A landscape with many valleys, sampled at points; each row gives a point and its height.
From any point a ball takes the steepest step (drop divided by distance) to one of its 2 nearest points. It stops when none of these is lower. Distance is the straight distance between rows; heights are no part of it.
<241> h=3.10: [  2   1  -8  -1  -2 -19 -11  -6  32   2  -1  -6  -5  -6  25  32   4 -10
  -9  -9  -5  12 -10  -6 -30]
<1770> h=2.18: [  2 -11  13   6  -2   2 -16 -13   1  20 -16  -3   2 -10 -26  13  -5  -3
 -30  -5 -23 -13 -25 -14   9]
<1689> h=6.37: [  5  -2  -1   2  16   8  13  13 -12  -7   9  12  -1  23  22 -13 -15  17
  26  19   9  -1  18  12   2]
<833> h=2.20: [-10   1   2  11   3  26  10  25   1  -3   2   2   1  19  -2 -10 -15  14
  11 -10   2   3  -1  15  14]
<1637> h=5.32: [ -1  -5 -12   4  20 -31  -1   2  26 -12 -12 -20 -12  11  30  24 -11  -6
  -6  15  -3   4  23  10 -18]
<54> h=6.28: [-20  27   9  -1  25  -1  -1  -7 -13 -34  -7  13   6   9 -20  -3   0  -3
  -4   6  13 -14  18   4  -9]
<1658> h=1.11: [ -2  10   8  -5  19  23   2 -12 -39  11   7   4  18 -25 -23 -30  13 -13
  18 -21  12  -6 -18 -13   9]
<550> h=6.17: [-20  12  17   7  32  17   6   2 -17 -22 -20   3   6  21 -28 -14 -21  -2
 -11  11   3 -24   9   6  16]
<1898> h=2.57: [ -1 -13   9  18  -5   5 -12   1  28 -12 -17  -4   3  28 -11  29 -18  -5
 -33   0 -32   1 -25  -4   8]
<896> h=1.33: [ 11  -6  -6   3  -3 -25 -13  -1   1  25   5  -3  -2   4   1  21   4  -5
  -1  17 -41   0 -27 -31   1]
<1044> h=2.83: [-11   2  11   0  27   4  -2 -15  -5  17 -19  -8   3 -10 -17  -3 -10 -11
 -16 -11   2 -22 -11  -9  -3]
<1906> h=3.88: [ -4   0  11   8   5   1  -4  -8  22 -25 -10 -10  -7  -8 -31   9 -12   6
 -35 -15  18   0  19  33  11]
<50> h=2.95: [-22   3  10  -4 -13  -1  -8   0   2   1 -22  -4  -2 -22  -9  -2  16   7
 -16  21   7 -25  24 -15  -7]
<1293> h=2.84: [ 34 -17   2  -1 -19  -1  12 -14   8 -16  22  12  -4   0  19  -2  -4  18
   1 -11  24  23  15  34   5]
<1074> h=2.09: [ -3   1  -7  -4   3   0  -9  12  19  27   4  -4 -10  -2  50   0  -7  -9
  11   4 -12  -7 -29 -16 -34]
<1610> h=2.33: [-16  15   7   5 -21   1  -2   9 -28 -24   1  10   4 -17 -31 -13  30  19
   5  14  -2  -6  33 -11   7]
<1285> h=3.31: [ 21  -5   3  -1   6   9  -3 -20   9  17  11   6  -1  -9  -5   4 -18  -3
  -5 -19   3   5 -26  21  13]
<891> h=6.41: [-11  14  13  -3  12   5  -7 -12  -3 -17  -8  10   5  -3 -22   4   4  -2
 -14  -7  17  -7   4   1 -13]
<1444> h=3.20: [  2  -5   7  -3  20  -2  -5 -18  11  14 -15  -5  -4  -8  -6   6 -14  -6
 -18   6  10 -14   1  11   0]
<1854> h=3.13: [ -4   6   7   0   8  15   4   7 -25   8   5   6   8  -4 -18 -16   5   3
  17   4   0  -4   0  -8  13]
<716> h=4.34: [  2  16  -4  -2  17   7   3   4 -28  -1  20  14  15  16  -6  -5   2  -7
  21 -17  -5   9 -25 -17  -6]
<1095> h=3.76: [ 19  -3  19  -3   7  23  -9 -29  -1   8  11  17   8  -9 -14   2 -11   3
 -10 -21  17   4 -26  18   5]
<1265> h=2.94: [ -4   8  -4   5  -7   0  -3  14  11  -1  11   5   2  18  13  18   3   0
   6 -10 -20  14 -29 -18 -21]
<937> h=0.60: [ 18  -1  -8  -3   4 -30 -12 -13 -11  27   9  -4  -1 -12 -16  17  10 -12
   2   6 -26   6 -15 -20   5]
<128> h=5.93: [ -4  14   9  -2   6   2   5  -5   2 -39   2  20   2  23  11   4  -2  16
  -1  12  21   1  22  12 -20]
<1281> h=2.61: [  1 -13  14 -18  -8  15 -23 -16  -6  22  -1  22   2   1  13   2   2   3
 -11  33   2 -22  -8 -30 -10]
<1224> h=1.92: [-24   9   2  11  -4  34  19  28 -15 -15   1   0   8  -6 -12 -34   8  15
  23  -5  13  -8  20   9  20]
<213> h=1.51: [ 17   2 -22   5  -6 -14   6  12   3  10  24  -7  -6  16   6   6 -12  -7
  18 -11 -30  20 -31   9  19]
<1916> h=3.19: [-21   4   3   1  21   7   9  20  12  -9 -17  -2  -5  26  32  -8 -14  -3
   8  24   3 -17  12  -4 -25]
<1556> h=3.26: [-11  -2   6  18   8  -3 -13   5  17 -25  -9 -18   5  20 -37  22 -20  -5
 -37 -21 -12   6  -2  12  19]
<174> h=2.03: [-11  -4  -4  10 -11  24  18  31  -6   0   0  -7  -3   0  -7 -22  -4  14
  18 -10   3   4  11  17  28]
<1058> h=2.66: [ -1   4  -7   1 -13  -7  -1  16  12  -3  10   8  -1  13  24  17  12   7
  10   5 -10  13  -5 -18 -28]
<596> h=6.03: [ 20 -15  -1  -9 -47  -1  -2 -14 -29 -15  13  14   2 -28  -1 -18  36  24
  12  -1  19  22  24   2  13]
<860> h=5.36: [ 24 -12 -33 -10 -26 -16  10  -7 -11  -2  17   8  -1 -10   4 -12  18 -21
  25 -21   2  28 -23  16  23]
<358> h=0.58: [-17   4   3 -19 -15  20  -7  -2  -7   5   8  13   2 -17  34 -20  18  12
   9  21  27 -21  22 -26 -26]
<1662> h=2.49: [-14   4   1  -3 -24  -9  -3   8   1   0  -7  -2  -2 -22  -7   5  30  11
  -6   7  -1  -1  19 -18 -13]
<212> h=2.51: [-20  -3   7   0   3  -4   0  12  14 -13 -33  -8  -3  19  20   5   2  -8
 -12  40 -11 -21  13 -22 -16]
<1488> h=6.27: [ -6 -20   9  14  -1  12   0  18  18  15 -27  -9  -9  23   7   3 -23   0
 -14  25 -26 -18 -11  -3  13]
<1223> h=2.97: [  2   0  -2  -1  -1  10  11   8 -23  -7   8   4   2  -6  -9 -20   8  11
  26   4  13   3  20  12  22]
<1377> h=1.40: [ -7 -11   6 -13 -16  10  -9  -4  -3  18  -1   9  -4 -11  25  -8   7  15
  -2  29  13 -20  20 -19 -11]
<1727> h=3.35: [ 19  -7  -2 -14  12 -10   4 -24 -13   8  10   8  -4 -15  21  -8  -2  10
  15  19  28  -5  30  16   3]
<1922> h=1.48: [-24   9   3   2 -36  18  15  16  -8 -16  -3   2   0 -21  18 -28  26  28
   8   3  19  -7  34  -5  -9]
<1291> h=3.40: [ -3   2  14  -6  12  10  -7 -13   7   3  -7  15   8  16  12  13  -5  -6
 -11   6   0  -8 -22 -19 -27]
<231> h=6.34: [-26  27   4   6  24  -5   7   6 -11 -41 -13   8   6  25 -10  -6  -3  -7
   0  21   2 -20  18  -9  -9]
<1404> h=6.92: [ 23  -1 -16 -14  -8  -9   4 -19 -15 -16  16   9   3 -15 -12  -9  16 -17
  13 -26  27  28  -6  25  10]
<821> h=4.56: [  4  -4  -6  -8  11 -21  -2   1   6   8  -3  -1 -10   9  34   8  -2   1
   6  30  -2  -6  15 -10 -22]
<420> h=6.13: [-29   0   4  12  -5   0   2  24  13  -2 -28 -16  -2   5 -13   6   5   0
 -11  13 -18 -13  12 -16  -1]
<99> h=5.91: [ 14 -19  -8  -1 -46   3   9  -3 -26 -21   5   4   0 -26 -11 -26  33  17
  16 -11  16  24  24  18  29]
<1758> h=4.99: [-25  14  -1  10  20  -8   1  15  -6 -12 -13 -13  10  21 -22   6  -3 -13
  -7  -2 -22  -9  -3 -24  -3]
<1429> h=1.41: [ 10 -17   1   3   4 -22  -6  -4  21  -3 -14  -3  -6  21  18  26  -6  -3
 -16  33 -15  -3   9  -7  -7]
<790> h=6.07: [ -3  13  10  -2  -9  13   8  -1 -12 -35  10  22   5   8   7  -6   9  26
   9   2  24   6  22  11 -12]
<817> h=2.92: [ -2  -4   1  19  -1   0  -7  11  22 -14   0 -12  -1  24 -19  23 -19   0
 -25 -12 -20  10 -10  11  14]
<153> h=1.45: [  0  -2   5  13 -12  10  -6   3   3  13   6   1   4   0 -24  10  -6   3
 -12 -19 -33   5 -39  -9  14]
<635> h=1.88: [ 22  -4 -22  11  -2 -17   3   8  17  -1  31 -11  -6  25   9  12 -27  -6
   6 -10 -26  24 -19  26  22]
<981> h=6.05: [-15  -8   3   4   8  11   2  19   9  29 -15  -8  -4   3  16 -13  -8  -4
   3  21 -15 -25  -4 -20  -3]
<1936> h=6.40: [ 14   8  -7 -12  -8 -18   6  -8 -20 -17  17  12   3  -1   5  -1  21   7
  18   4  13  18  20   1  -8]
<1408> h=2.59: [ -7  -3  -2   1   3  -7 -13   3  29  13  -9  -6  -7   1  34  23  -6 -11
  -7   3 -13  -3 -22 -14 -32]
<93> h=1.78: [  6  -2 -12   6 -17 -17  -4  12  11  18   8  -7  -4  -1   6  17   5   0
   5   1 -32  13 -20 -12   1]
<653> h=3.32: [  3   6  -2  -3  17  -9   1  -1 -25  12   7   3   5   1 -15  -6   5  -5
  15   8  -7   0   2 -14   5]
<607> h=1.79: [ 13   0 -20   3  -6 -19   4  11  -8  21  16  -6  -3   3  -4   1   2  -5
  22  -1 -28  14 -16  -7  18]
<1912> h=2.46: [ -7   8  -5   4   6  25   9  16  -9  -7  11  -2   6  13 -13 -14 -16  -1
  13 -33   7  10 -16  18  19]
<560> h=2.56: [ 23 -12   1   3 -17  -9   3 -13  11 -14  11  -3  -8 -16 -14   3   3  13
 -15 -12  18  14  29  34  13]
<1622> h=2.11: [-13  18   0   1 -12  -1   6  13 -19 -21   5   7   5  -5 -15  -9  27  12
  16   4   4   6  23  -9  -2]
<626> h=4.21: [  3 -13   2 -10  -1 -14  -3  -7   5   3 -12   6 -12  15  43   2  -5  10
  -4  46   7 -16  25  -8 -19]
<1772> h=6.21: [ 20  -9   2  -4 -26 -11   1 -12 -19 -15  14  13   1 -12  -2  -5  23  22
   8   8  11  17  29   7   8]
<1322> h=4.06: [-26  -3  18  -2   2  22  -3   4  12   8 -32  -3   1   0   5 -10  -3  -6
 -20  21   3 -35   0 -20 -10]
<1650> h=2.21: [  0 -15  15  12 -13   0 -13   3  22  -8 -19  -2   1  17 -20  26  -3   2
 -30  11 -23   0  -5  -5   7]
<250> h=3.75: [ -6  -1  16  10  16  10  -8  -7  15 -17 -16  -9  -2   5 -38  12 -22  -1
 -38 -19   6  -6  -1  21  13]
<836> h=3.79: [ -3  -5  11  -4   7  -3   5  -2  10 -22 -16  11  -8  27  34   3 -12  10
  -7  37  11 -15  27   5 -20]
<1682> h=5.53: [ 22 -21 -27  -8 -30 -11  13  -3 -13  -2   5  -1  -5 -19   0 -20  18  -8
  22 -18  13  24   2  23  30]
<1183> h=3.70: [  8   3   4 -10  14  -8  -9 -18  10  11   3  12   2   2  19  17  -2  -8
  -3   2   7  -2 -14  -8 -24]
<38> h=1.68: [-18   7   3   5  13  18   3  16   3  22   0  -4   9   2  17 -19   4 -11
   7   0 -16 -21 -24 -43 -25]
<245> h=2.88: [-25  -1   2   4   8  -6   8  18  18 -13 -27 -12 -14  13  37  -3  -7   2
  -5  32   3 -20  30  -3 -25]
<64> h=1.81: [-12  10  -5   0  11   4  -1  18   9  18   5  -1   2   6  33  -1   4 -14
  14  -1 -14  -7 -26 -34 -37]
<945> h=3.96: [ 11 -13  -7   9   3 -19   4  -1  30  -7  -1 -21 -12  -3   4  18 -15   4
 -15  -4   5   8  25  31   7]
<229> h=3.95: [ 10   5 -10 -13  -2  14   6  -2 -30  -3  18  17  15  -7   1 -19  24 -14
  36 -17  15  19 -26  -7   3]
<1865> h=3.27: [ 12  -7  -4   8  23 -21  -1  -6  18 -11   3 -16  -4  18  -9  18 -27  -8
 -16   3   0   3  18  29  15]
<136> h=6.20: [-13 -11   0  18  18   6   3  22  14  12 -20 -17  -6  29  11   4 -32  -9
  -7   8 -38 -16 -25  -8   9]
<1907> h=4.24: [ 11 -14 -10   4 -11  -9   7   3  23  11  -3 -17 -18 -16  17   2 -12   8
   0 -10   7   7  16  33   8]
<613> h=3.29: [-14   5  17  -6 -14   1 -14  -9  -6 -13 -15  14   3  -8 -18   2  20  11
 -18  27   4 -19  21 -15  -9]
<1577> h=5.83: [-20  -6  16   2  -5  38   3  20  14   8 -11   8  -2   6  26 -15 -10  14
  -2  13   9 -21  -1  -3 -14]
<1171> h=2.19: [ -3 -11   2   1  -2 -18  -9  -5  26   3 -21 -12  -8  -4  10  26   0  -5
 -20  18  -8  -5   7  -6 -12]
<644> h=3.17: [ -4   7   7   2   5   2  -6   1   5  -6   2  13   8  21   1  17   0   0
  -4  -1 -10   5 -18 -16 -19]
<1660> h=0.54: [ -4  -7   2   2 -25  13  -4   9  16  24  -3  -4  -6 -17   6   0   3   9
  -3  -5  -7  -2 -12  -3   1]
<1945> h=1.13: [  0   0   0   3  -6 -12  -5   3   3   1  -3  -6  -2  -5 -23  13   6   3
  -8  -1 -10   6  10   0   5]
<1855> h=6.06: [ -3   5  -4   3  25   6   8  10   2   9   5  -1  -1  19  10   0 -21  -7
  11  -7   0  -1 -15   7  -3]
<712> h=3.21: [ 13   6  -8   0 -12   4   2   1  10  -5  21   6   1   8   4   8  -3  -4
   9 -28  -3  24 -26  14   2]
<800> h=6.72: [ 22   4  -5  -8  -2 -16   1 -16 -11 -26  21   6   2  -3 -15   2  10  -5
   2 -17  19  27  15  24   4]
<1124> h=1.50: [-26   7   6   7  -1  43  13  22   0  17  -3  -5  12 -19  -1 -33   9  -3
  13 -19   6 -14 -11 -17  -1]
<81> h=6.53: [ 10  -4   8  -4  25   8   4  -5  -9   5   6  18   1  21  16  -6 -19   7
  13  25  11  -8   5   8   0]
<1562> h=3.74: [ 10   6  -7 -13  10 -23  -4 -17  15   2   4  -3  -4 -12  19  20   5 -10
  -3  -5  14   8   3   3 -28]
<16> h=5.20: [  6   6  -2 -17 -30   5   0  -4   0  -3  11  15   2 -16  22  -2  26   7
  12 -12  23  16  -3  -7 -26]
<1060> h=3.63: [ 23  -2 -10  -8 -10  -4   2  -5   2   9  19  10  -3  -3  18   3   4  -3
  16  -8   3  18 -18   8  -4]
<317> h=4.59: [  9  11   2   0  30   0  -2 -13 -31   5  17  11  16  17 -13  -1 -10  -8
   5 -22 -18   0 -37 -23  -3]
<59> h=1.91: [ 29 -21   3  -2 -23  -3  10 -20  -6  -9  11   5  -7 -16  22 -15   0  28
   2   3  29  13  36  31  15]
<1449> h=4.44: [ 22  -7  -4 -19   1 -10 -14 -29  -6  40  14   5  -2 -30  12   2   3  -8
   5   6   7  -5 -14  -7   3]
<587> h=1.87: [-11  11  -7   0 -20  -8  13  16 -10 -16   3   2  -1  -7  11 -10  24  17
  16   6   6   6  28  -8 -13]
<1091> h=2.08: [ -1 -14   2 -15 -13  10 -17  -2   1  36   6   9  -6 -10  28  -4   1   6
   4  29   0 -20  -1 -26  -8]
<957> h=2.32: [ 23  -9 -16  10   6 -13   7   5  10   0  23 -14  -5  20  -6   4 -30  -3
   3 -11  -7  18   3  34  36]
<1169> h=6.55: [ 20   9 -13 -11   8 -17   9 -12 -20 -22  23  11   3   5   2  -4   7  -5
  20  -8  22  24  17  17   0]
<1272> h=4.20: [ 17  -2  10 -10 -13  14 -12 -22  -3  11  12  15   5 -24 -12   4   9   2
  -6 -19  15  10 -19   8  -1]
<1714> h=5.81: [-22  13 -11   2  26 -16   1   7  19  -9 -13 -22  -3   3  16  17  -6 -17
  -4  -9   3   0   4  -1 -25]
<1647> h=0.65: [ -1   1  -2   8  -4 -18 -11   2 -11   6  -2 -12   3  -7 -44  13  11  -6
  -9  -7 -25   7   0 -11  15]
<1037> h=1.21: [ -5   2   0  16   0  -3  -9  -3  -6   5  -1 -15   6   2 -40  14  -9  -5
 -22 -38 -35   2 -32 -10  17]
<688> h=4.85: [ -2  16  -8   3  41 -17  -5  -9 -24  -7  11  -8  17  29 -17   6 -20 -17
  -3 -29 -15   3 -22 -15  -4]
<161> h=3.80: [  9   9 -20  -9   4  -1   9  -1 -33   5  14   3  10  -7 -12 -19  18 -24
  31 -27   2  17 -29  -7  13]
<903> h=2.16: [-16   9 -10  -2 -36 -13   7  16  -6  -8  -2  -8  -2 -26  -1  -6  37  13
  10  -2   1   7  27 -17 -10]
<1668> h=2.74: [ 18  -8  -7   7  17 -12   5  -1   5  -5  12 -11  -7  12 -16   2 -25   1
  -5  -1   4   8  18  35  29]
<1542> h=4.51: [  5   5   1   7  10   5  -3   4 -10 -12  16   3   8  23 -26   5 -16   3
  -3 -17  -4  13  -6  13  16]
<372> h=5.61: [ -8   8 -13   4  19 -21   6  13  16 -20  -1 -14  -8  23  20  16 -13  -6
   5   3   0  10  17   9 -21]
<752> h=6.14: [-13   3  -5  13  26   4   5  17  10  11  -8 -16  -1  22  12   3 -27 -11
   1 -10 -18  -7 -23  -5  -4]
<1793> h=3.81: [ 11  -3   8   6  29 -11  -7 -14   7 -21   0  -1   4  29 -23  16 -26  -9
 -23   3   0   1   7  18  11]
<493> h=1.52: [ 30  -6  -5  -2   2 -35 -12 -19  -4   8  17  -3   0  -6 -23  19   6  -9
  -5   6 -16  15   3   1  11]
<1836> h=2.80: [  4  -6   2   3 -15  -2   6   5 -25  -5   3   0  -3 -16 -21 -18  17  22
  13  13   4   2  35  10  28]
<1607> h=2.47: [ 18  -8  -5  -3   6 -13   3  -4  -5  20  11   2  -6   0   8   1  -4   5
  14  16  -5   1   6   6  10]
<718> h=2.90: [ 17  -2 -12   2   7  -2   4 -14   8  25  16  -5  -7  -9   5  -2 -24 -10
   6 -19 -14   7 -38  22  20]
<1779> h=2.22: [ 10  10 -23  -6  29 -12  12  -2 -14  14  14  -9   0   8   5 -11 -17 -22
  25 -24   0  12 -22  12  14]
<1735> h=5.67: [ 14 -15 -10  -6 -24   2  10  -3  -7   5   2  -4  -7 -28  -1 -16  11   7
  12 -10  19  11  15  24  23]
<415> h=1.12: [-19  10  -2  -9 -26  21   9  15  -5  -4   6   6   4 -20  30 -25  29  13
  19   3  22  -5  18 -20 -26]
<67> h=4.18: [ 19  -5  -6   6 -26 -10  -5  -9  29   1  17  -4  -5 -13  -1  23   1  -4
 -13 -22 -10  22 -21  15   1]
<1373> h=6.54: [-24  12  -2  14   5 -12  -4  12  11 -36 -14 -18   0  12 -28  15  -6  -1
 -20  -3  -4   1  26  13   8]
<1022> h=2.52: [ -1  -7  12  -2   6   6 -14 -21   1  35 -13  -2   3 -20 -10   3  -9  -5
 -21  -4  -7 -21 -24 -14   2]
<1919> h=6.24: [-13   9   1   6   2  11  16  22  -3 -20   4   5  -2  21  14 -10  -3  19
  17   7   9   0  22   6  -8]
<1599> h=1.44: [ -3   5  -3   6 -23   6  -6   1  13  19   7  -6   0 -15  -5  12   6  -4
  -6 -29 -25   9 -43 -10  -1]
<1766> h=2.60: [ -2   1   4   2 -21  -6  -4   3 -31  -5   3   8   0 -20 -24 -14  27  23
   9  27  -3  -6  37  -9  17]
<1768> h=1.34: [-10   5   5  -3  -1  30   2   1 -16  22   1   1  11 -26 -12 -24  14  -5
  12 -19   8  -9 -19 -15   5]
<958> h=3.87: [-20   9  14  -2  19   5  -2  -6   8 -20 -30   1   7  23   0   8  -6 -15
 -20  18  -2 -19  -5 -17 -17]
<1515> h=5.74: [ -2  12   6  -8  11   7   5  -2   2 -20   6  20   4  17  25   5   0   9
   8   5  22   0   7   2 -31]
<257> h=4.60: [ 18  -4  -4  -2 -32  -2  -5 -10   8  -6  17   8   3 -14 -16  14  16   0
  -6 -27   0  29 -18   9   2]
<155> h=5.05: [ 12  -4 -22 -16 -27 -10   3 -11 -10  17   4   1  -1 -37   1 -12  30 -20
  19 -21   9  16 -21  -2   8]
<1489> h=3.71: [  3   4 -16   4  -8 -13  -3  -2  32  -2   7 -15  -7 -11  15  24  -1 -14
  -5 -32  -4  22 -21  12 -13]
<1848> h=3.54: [ -7   2  25 -10   2   5 -14 -23  -8 -16 -24  16   2   1 -14  -3   6  -1
 -25  38  11 -28  17 -10  -3]
<1418> h=3.73: [-13   7  16 -11  14  -3  -2 -15  -6 -19 -36   4   2  12  -5  -4   2 -16
 -21  41   1 -33  12 -19  -8]
<545> h=2.58: [ 12   4 -18  -1  23 -17   3  -8  -1  19  12 -15  -2  -1  -5   1 -24 -18
   5 -24 -10   7 -24  14  17]
<261> h=2.31: [ 27 -12   9   4   8 -21 -16 -24  -1   1  10   5   1   3 -32  21  -1  -6
 -23  12 -16   6   5   3   9]
<799> h=3.43: [ 15 -10  -3   0  -3  -9  -6 -17  32  26  -1 -12 -14 -23  14  15 -18  -7
 -17 -10  -1  -1 -15  22   2]
<1813> h=4.79: [ -1   7 -10 -11 -16 -10   0  -6  -3  14  -2  -9  -3 -35  -9  -3  24 -12
   3 -22  12  12  -5  -1  -4]
<1397> h=3.58: [ 12   7  -9 -11  13 -11  -3 -11 -38   9  14   4   7 -12 -27 -10  17 -16
  20 -12  -4  12  -9 -10  12]
<172> h=4.17: [-20  -5  20   0   4  28  -6   1  -5  16 -19   6  10  -1  -8 -18   3  -1
 -11  22   0 -33  -3 -28   0]
<725> h=3.25: [ 12  -8   9  10  -8 -10  -2 -14  24 -27   1  -9  -9 -11 -20  14  -5  10
 -33 -11  17   6  32  34   7]
<1274> h=2.93: [ 20 -12  -4  -9  13 -20   3 -11 -10  19   6   0  -8  -1  15  -5  -9   8
  15  30  10  -7  28  11   9]
<1944> h=1.80: [ 24 -14  14  -1  -5   8  -2 -18  -4  -8  11  12  -2  -9 -11  -2  -6  21
  -8   5  24   5  23  31  19]
<1316> h=6.26: [ -5   0  10   8  25   0   0   3 -12 -14 -12  -1   1  24 -29  -5 -18   1
  -8  19  -6 -13  17  10  24]
<854> h=4.92: [ 17   1  -3 -10 -27   1   0  -9  -4 -13  17  15   5 -11  -2   4  21   4
   6 -19  16  25  -3   8  -6]
<1102> h=6.04: [-22  18   0  -1  27   5  10   7  -2  -2  -7  -7   1   0  -1 -11  -7 -11
   7  -8  12 -12   6   1 -12]
<1498> h=4.50: [  1   6   3  -9 -13  13  -4  -9  -6   9   3   2   4 -28 -20  -4  16  -6
  -2 -32  14   9 -18   3  -1]
<2> h=6.15: [-15  13   6   6  -8  20  18  13 -11 -34   5  15   2   6  19 -20   4  28
  19   5  24  -1  30  12  -8]
<1648> h=4.23: [  5   2   2   8  26  -3  -6  -4  -3 -11   9  -1   8  35 -20  14 -29  -7
 -14 -14 -13   8 -15   8  14]
<1367> h=2.96: [ 19  -6  15   0  21  -6 -11 -20 -15   5   1   9   4   9 -30   7 -10  -2
 -13  10  -6  -4   1   5  15]
<1395> h=0.97: [  0   1   6  10   9  -7 -14  -8 -24   9  -4  -8   7  -5 -51   4   5  -7
 -16 -20 -29   0 -18 -18  13]
<541> h=1.08: [-12   1   5   2 -26  16 -11   4  20  18  -3   1   1 -18   2  12  10   3
 -12 -16 -12  -1 -31 -18 -14]
<389> h=6.19: [-26  -4  13  11  -2   9   2  18  10 -14 -44 -13  -1  20 -17  -1  -2  -4
 -25  27 -20 -23   8 -14  12]
<1136> h=5.40: [  2  15  -6 -16  -3   4   6  -1  -2  -9  12  14   5  -6  23  -2  17  -4
  19 -16  26  14  -8  -3 -30]
<1415> h=6.39: [-12   4   7   9  15  -7  -2   2   2 -18 -18  -6   1  14 -30   8  -9  -2
 -21   9  -7  -8  14   5  10]
<285> h=5.55: [ -9  13   1 -10   2  10   2   5   4   1   4   9   4  -2  19  -2  10  -1
   8  -6  14   0  -5 -13 -32]
<1260> h=4.15: [  8  14   2 -10   9  11   2   0 -27  -8  22  23  16   7  -1  -9  15   0
  29  -4  12  12 -10 -15 -10]
<970> h=4.95: [-20  17 -11   7  33 -18  -3   5 -10 -11  -4 -19  14  24 -13  13 -10 -21
  -7 -21 -20   0 -14 -24 -11]
<713> h=1.77: [-27   9   7   9 -26  25  11  24  -7 -18  -9  -1   1 -21 -13 -25  18  24
   6  -3  13 -10  29   6   9]
<955> h=6.09: [-30   2   1  13   7  10   9  29   7  10 -17 -17   0   3  -4 -13   0  -4
   0   9 -16 -21   6 -20  -2]
<1221> h=3.47: [-13   3  15  -3  15  17   7   2   9 -19 -21  13  -2  25  23  -7 -15   4
  -6  32  17 -24  15   3 -16]
<982> h=4.91: [  6  -7 -13  -3   7 -27   3   2  17  13  -5 -15 -16  -4  32  10  -7  -1
   4  15   0  -1  18   8 -12]
<489> h=1.60: [-25   5   8   4   2  38   4  18   5  25  -3  -3  13 -12   8 -35   9  -4
   7  -1  -3 -26 -12 -36 -13]
<1132> h=1.54: [ -7 -16   6   7 -14   1 -15   0  23  25 -23 -10  -4  -2   6  17  -8  -6
 -25  13 -34 -16 -28 -21   3]
<691> h=4.07: [ 20  -8  -2 -23  -2 -10 -12 -27 -18  29  12   6  -3 -33   9  -7  12  -2
   8  15  22  -6  13  -1   5]
<573> h=1.76: [  2  13 -18  -2  26   1  10  -1 -35   6  15  -9  13   8 -13 -22 -13 -24
  21 -43  -3   8 -30   2  20]
<467> h=1.17: [-12 -13   3   5 -17   7 -14   8  29  29 -17 -13 -11 -13  17  12  -6   1
 -17   6 -17 -13 -19 -10  -7]
<829> h=2.04: [ 16  -7 -17   1   1 -13  10  14 -20  18  14  -5  -3   5  -3  -7   0   1
  27   9 -14  11   4   4  29]
<1701> h=6.10: [-24  12   9   8  23  19  10  13  -5  -6 -14   0   8  16 -15 -11 -11  -2
   0   2  -1 -17   1  -6   0]
<1441> h=3.89: [ 16 -18  -7   4 -23  -5  -2  -2  31  31   1 -16 -19 -27  17   7 -13   5
 -11  -7  -7   0  -9  27  15]
<1462> h=3.51: [ 32  -8  -9  -5 -15  -1   9  -7   4  -6  25  14  -4   5  28  -1  -3   8
  18  -9  13  26  -5  23   2]
<892> h=5.21: [ 15  -5 -21  -5 -31  -5   4   1  -9  11  14   3  -3 -17  -7  -8  21 -13
  19 -22 -10  23 -31   1  19]
<1799> h=2.13: [ -1 -10  10  -3   2 -12  -1  -4  16 -22 -33  -2  -6  25  11  14  -5  -5
 -22  45  -8 -13  20  -5  -4]
<480> h=2.27: [ -7   4 -10  -2 -17 -12   8  19   7  -5   4  -3  -8   0  34   2  18   8
  14   6   2  10  15 -13 -29]
<1837> h=1.83: [ -2 -16   8   9  -9  -2 -11   2  14  15 -16  -4   0   6 -14  17  -4   1
 -21  14 -29  -7 -13 -14   7]
<1774> h=5.69: [-15   6  11   0  -4  34   2  16  -1   5   4  14   8   7  16 -15   5   8
  14   3   7  -8  -9 -14 -17]
<526> h=2.81: [  7   5  -8   6  -9  17   4  10  -2  -7  23   2   6  18 -12   0 -16  -2
   8 -35  -8  24 -33  18  21]
<463> h=1.89: [  8  -8  -4   0 -11 -19  -5  -6  17   9  -4 -11  -8 -16   1  16   6   4
 -11   3  -2   6  14   7  -3]
<962> h=5.97: [-11 -10   4   8  -6  19   5  23  12  16 -10  -4 -10   5  16 -11 -10  12
   4  15  -3 -13   6   4   1]
<1692> h=1.14: [ 15  -9  11  -3  -9  10   3 -20 -14 -14   7   9  -3 -23  -1 -17   3  29
   1   7  33   0  35  30  19]
<684> h=2.65: [ 11  -8   6  -4  -4  -1  -6 -14  20  10  -2   0  -7 -14   4  14  -6   5
 -13  -3  11   1   2  15  -5]
<624> h=3.97: [-19  -2  20  -4   3  21  -4   0   9  -6 -38   2   6  21   7  -2  -3 -15
 -25  24  -3 -29  -9 -28 -16]
<756> h=3.69: [  8  -7   7 -18  12  -3  -8 -26 -13  16  -1   7  -5 -22   9  -8  -2   7
   1  25  28 -19  26   6   2]
<1632> h=5.96: [-16  11  -6   1  32   0  12  15   6  -2  -6 -11  -5  16  17  -5 -21 -10
  11  -5   9  -6   4   9 -12]
<639> h=5.92: [-23  17  -8  -1  14  -9   0  12  16  -6  -8 -10   2   3  23  13   6 -15
   4  -8  -1   1  -5 -20 -39]
<925> h=5.80: [ 13 -20  -6   3 -43  -5  12  -1 -14  -8  -2  -7  -9 -28  -4 -20  21  25
   3  -7  15  18  33  22  28]
<1266> h=1.38: [  0   9  -3  -1  27  19   7  -6 -42   5   9  -4  17 -11 -25 -31  -3 -18
  19 -40   5  -2 -27  -4  20]

For each start below, name the point where the ball stops.
<1373> => <1660>
<1714> => <1429>
<250> => <1660>
<1758> => <587>
<800> => <1658>
<892> => <1658>
<1060> => <358>
<962> => <1658>
<1689> => <1658>
<172> => <587>
<691> => <213>
<1397> => <587>
<1322> => <587>
